The views of a scene show one set of named points, each view turned or mirrored, and shifted as a whole, with a little noise and some points left out.

Scene 1
View 1
K244: [ -2  39  23   9 -29 -69   8 -13  -8   5  24   8   6  30  28  38   0   1
 -14 -11   1]
K418: [-26  30  28  36   4 -76  17  -5  11   8  35  -6 -13  49 -15  -2 -19   7
  20 -52 -14]
K179: [-14  36  28   9  28  -5 -23  17  10  23  16   7 -17  -2 -19 -12 -12 -17
  30 -31   2]
K785: [-14   8  25  21 -12 -70  -1 -14  -4 -15   8   2  11  36   3  11 -17   7
   2 -23  -8]
K30: [  1  47   7  -5  -1 -38  -7   9 -14  24  55 -16   5  20   6  12   3 -12
  19 -20  11]
K792: [  7  37  25   7  -8 -44 -30   9 -17   6  17  12  15   3  19  36   7  -5
   4  -4  22]
K456: [ 11  43   0 -16 -22 -57  -8   4 -31  17  41 -11  24  28  25  42  15   0
  -5 -11  13]
K896: [-16  34  -6  -6 -22 -56   4   9 -15   0  13 -28  11  33  19  32   6   2
  -1 -34  -3]
K201: [-16  17   1  -8   0 -24 -19  15 -10  -5  -5 -16   9  11   2   9  -3  -6
  11 -25  -2]
K978: [  3  23   6 -23 -38 -52 -13 -10 -18  -4  34 -20  31  19  33  17 -10  -7
   0 -11   5]
K822: [  0   7   0   0  -1 -38 -42  18 -37 -24 -13  -8  33   6  12  35  12  -1
   5   5  21]
K137: [-17  19  11   2  -6 -32 -18   5  -3 -11  12 -16   7   8   7   2 -15 -13
  19 -18   3]
K199: [-19   1   3  -3 -15 -30  -7  -8  -7 -29  -6 -14   9  12  16   4 -15 -15
   1   7  -4]
K939: [-15   8  13   3   2 -33 -10  -1  -5  -6  -6  -1   4  21  -4   5 -13   0
   4 -21 -11]
K999: [-10  29  27   6   7 -33   3  -3   4  19   1  20 -13  25  -7  11  -8   3
  -5 -31 -16]
K435: [ -3  69  17 -11 -11 -23   3  10   4  39  41   4 -17   6  22  25   8 -20
   2 -17   6]
K437: [ -8  23   9   5  13 -34   6  -2 -11  12  16   8  -8  30  -9  10  -1  -4
  -1  -8  -8]
K218: [-10  14 -15 -12 -10 -31  14  -7 -20 -13  11 -15   2  26  18  18   5 -15
 -12  23  -3]
K262: [  0   4  18   4  -3 -46 -20  -8 -19 -11  -6  13  19  22   2  20  -7   7
  -6  -5  -1]
K626: [-20  17   6  11 -14 -56  41 -24   1  -9  13   2 -17  47  13  14  -7  -5
 -20   6 -20]
K554: [-12  51  15 -18 -12 -19  25 -14  18  33  57  -7 -25  18  13 -14 -19 -28
   7 -15 -16]
K809: [-11  41  22   8   6 -46  -4  10   0  26  25  -1  -4  29  -9   9  -6   5
  16 -53  -8]
View 2
K262: [ -5  15  24 -16 -31  -3  11   0 -13  11 -27  -6  10 -14 -15 -20 -27  -5
  -5   3  29]
K30: [  6  -4  23   1  -8 -15  12 -41 -24  13  -1 -28 -11  -9  11  11  13   9
 -11 -31   6]
K179: [  1 -16  34 -14 -25 -13  23  18 -28  13  -8 -56 -35 -25   0  20  -4   9
 -36  -7 -23]
K554: [ 20 -19  42  10  -9   6  14   7  -3   7  10 -22 -10   8  -9  36  34  33
 -10 -50  -3]
K199: [  0   2  32  -6 -53   5  18  10 -19 -17 -23  -9  -4  10 -16 -27 -23  16
  -2 -21  28]
K456: [  9   9   9  15  -9 -14   7 -55 -19  17 -11   4  23 -14   8 -13   9  -1
   1 -26  26]
K939: [  4   0  40 -22 -35   0  17  10 -19   6 -23 -27   3  -8 -15 -17 -18   6
  -5  -7   7]
K137: [ -1  -9  35 -11 -41   1  16  -4 -30   1 -18 -25 -17  -4   1 -16 -10  12
 -13 -22  11]
K437: [  6   8  28 -11 -16 -12   8  -1  -6   0 -12 -33  10  -7 -20   9  -6   8
  -6  -8   3]
K435: [ 17 -17   9  29 -12 -10   5 -12 -19  13   3 -14   4 -26   4  20  31  13
 -22 -32  -8]
K896: [ 17  -5  32  -4 -28   0   5 -35 -30   5 -17 -19  32  -9  -1 -32   6   8
   9 -31   9]
K218: [ 11  13  17  13 -35 -12  15 -10  -5 -28 -13  -9  17  15 -21 -17 -11  19
   7 -25  25]
K244: [  2  -1  19   2 -23  16 -26 -13 -10  16 -17  11  35 -15 -13  -9  10  -1
   1 -22  30]
K626: [ 10   5  37 -11 -26  14 -21   8   6 -15 -13 -12  37  14 -39   3   3  17
  13 -26  21]
K785: [ -8   0  46 -36 -30  19 -15  -4 -16  17 -23 -15  13  -5 -17 -15 -12  -2
   4 -14  27]
K822: [ -8  17   2   1 -49 -21  22 -27 -34  -7 -31 -11  -1 -19   4 -46 -39  -8
 -11   5  29]
K201: [  9  -3  32  -8 -39 -10  30  -5 -31   0 -21 -31  -2 -12  -3 -28 -16  10
 -10 -12   2]
View 3
K437: [ -2  39  14 -44  13  12 -16  -3  17   9   3  -9 -17  -8  18  11  -1   5
  11  -4   1]
K418: [  6  32   4  -2  23 -41 -33 -30  31  10  11 -23  -4 -16   7  43   6  -3
  -3   1 -13]
K792: [ -3  40  -8 -37  -2  38  -4  -4  12 -20  10  13   2 -34 -17  -7  -5   1
  32  12 -15]
K137: [ -1  28  -6 -40  22  -2   2  -4  39 -27  10  12  -6  -4  13   2 -13  13
   9  10  -9]
K456: [ 35  26  -7 -33   5  32   6   4 -17 -13   6  -9  -7 -14 -25 -12   6 -19
  18  11 -18]
K244: [  6  32   5 -15   9  10  -4   2   0   8 -17  -1   3 -27 -34   2 -10 -13
   6   4 -17]
K30: [ 22  37 -11 -51  16  11  -6   2   7 -19  20 -18 -15 -10   4  14  16  -6
  16  25 -28]
K896: [ 30  23  -9  -7  23   1   6  -2   2 -14  -4   0 -15  -5   2 -11  -6 -16
   8   6  -1]
K939: [ -3  26   9 -32  11   1  -7 -14  33  -8   1  16  -9   0  18   6 -12  10
   8  -6  11]
K218: [  7  29  16 -44  31  25  12  22   9   0  -9  -8 -12   7   8 -27 -23   7
   2  -8  -3]
K999: [-10  41  10 -36   0   0 -20 -10  23  12 -12  12 -17 -16  16  30   1  -3
  12   2  10]
K262: [ -3  23  15 -32   0  25  -7 -18  21  -6   5  17   4  -9  -8  -8 -17  13
  14 -17  11]
K978: [ 30  12  -3 -41  11  11  17   6   9 -23  -1  10   5   3 -31 -12  -8  -6
  -2  10 -21]
K435: [  5  55 -13 -56  10  14  -2  23   6  -3 -15  -1 -25 -30   3  22  13 -18
  22  39 -27]
K179: [-18  52  -9 -63   7  -1 -22 -11  49 -18  17  11 -22 -17  44  37  11  17
  26  24  -5]
K554: [  7  43   2 -74  26 -20  -4  29  25   9 -21 -15 -22  -1  10  39  11  -6
  -9  36 -34]
K809: [ 11  37  -7 -26   4 -11 -22 -21  19  -6   9   0 -18 -16  17  36  17  -9
  15  17  -4]
K201: [  7  28  -5 -36  15  10   3  -7  28 -26   8  19 -16   2  27  -5  -9   7
  15   5  11]
K785: [  1  21  12 -10  12 -10 -13 -23  27   0   2   3  10  -9 -14   8 -16   7
  -2 -14  -3]
K822: [  3  24  -2 -27   6  49   9 -12  15 -37  24  20   0 -11   3 -41 -23  15
  32 -11  10]
View 4
K822: [-24 -27  -3 -33 -11 -23 -17   2 -39  -4 -13   7 -13 -25 -23 -12   7  20
  24  32  16]
K999: [  2   2   2   0 -33  18  19  -1   6 -12   1 -33   3  13  -7 -18  26  -2
  -4  22 -25]
K179: [-19   8  28  -4 -36   7  48   8 -10 -32   8 -53 -25 -19 -24 -24  40 -12
  -7  30 -11]
K792: [-25   1  -7 -21 -28 -19  10  -9 -35 -13   3   1 -14   4 -22 -23  -4   3
   0   4   3]
K978: [ -9 -37 -12 -16 -14 -14  27 -19 -25  30  20 -11   3   0  -6 -23 -28  -1
  14   7  12]
K939: [  1 -18  10 -11 -25   4  16   2  -2   4  -5 -29   1 -11  -6 -10  22   6
  15  33 -10]
K554: [  5  -5  15   8 -18  29  72  -5  -5   9  32 -60 -11  14   3 -30  -8 -10
 -33   4   6]
K201: [-18 -24   7 -16 -16   5  11   0 -18   4  10 -34 -11 -22 -13 -11  19   8
  14  35  -1]
K199: [  7 -28  16 -21  -8  -3  24   4 -10  24  -5 -14  -1 -22   3  -6   7  30
  10  26  11]
K418: [  5   6  25  13 -70  11  23  -1   0  13 -12 -64  10  15   4   3  -8 -33
  17  17 -27]
K244: [ -1  -2 -11  -9 -34  -1   7 -15 -18  19   3  -6   9  29   2 -12 -25   5
  -3  -6  -8]
K30: [-23 -12   4  -2 -28   5  28  -4 -35  -6  17 -46 -17   6 -18 -28 -20 -27
  -4  13  14]
K456: [-23 -23 -24  -9 -18  -2  -3 -14 -42   8  17 -15  -4  22 -14 -27 -36 -13
   2   6  15]
K896: [-19 -24  -6  -8 -23  12  -8 -11 -28  30  16 -37  -1   6  -2  -2 -16   0
  13  17  -5]
K809: [-17  -2   4   5 -47  13  20  -8 -11  -6  12 -54  -5  10 -15 -17   8 -27
   8  20 -23]
K262: [  3 -19  -4 -17 -23 -12   4  -1  -8  -2 -17   1   8  -2 -10 -18  11   8
  19  27  -3]
K435: [-25   9  -5  -4 -20  20  34 -11 -30  -9  35 -38 -22  21 -14 -30  -6  -3
 -34  -5   1]
K218: [  7 -28   3 -13   4  17   7   8 -23  18  -6 -19  -3   1   5 -15 -13  26
  -9  24  28]
K626: [ 31  -6   8   2 -20  28  10   9   2  26 -19 -28  15  29  20  -4 -19  18
 -14  12   4]

Which points are out of place in each view (at most two, in the order of its rows)? Write none if all are in place.
view 1 | none
view 2 | K244
view 3 | none
view 4 | K626
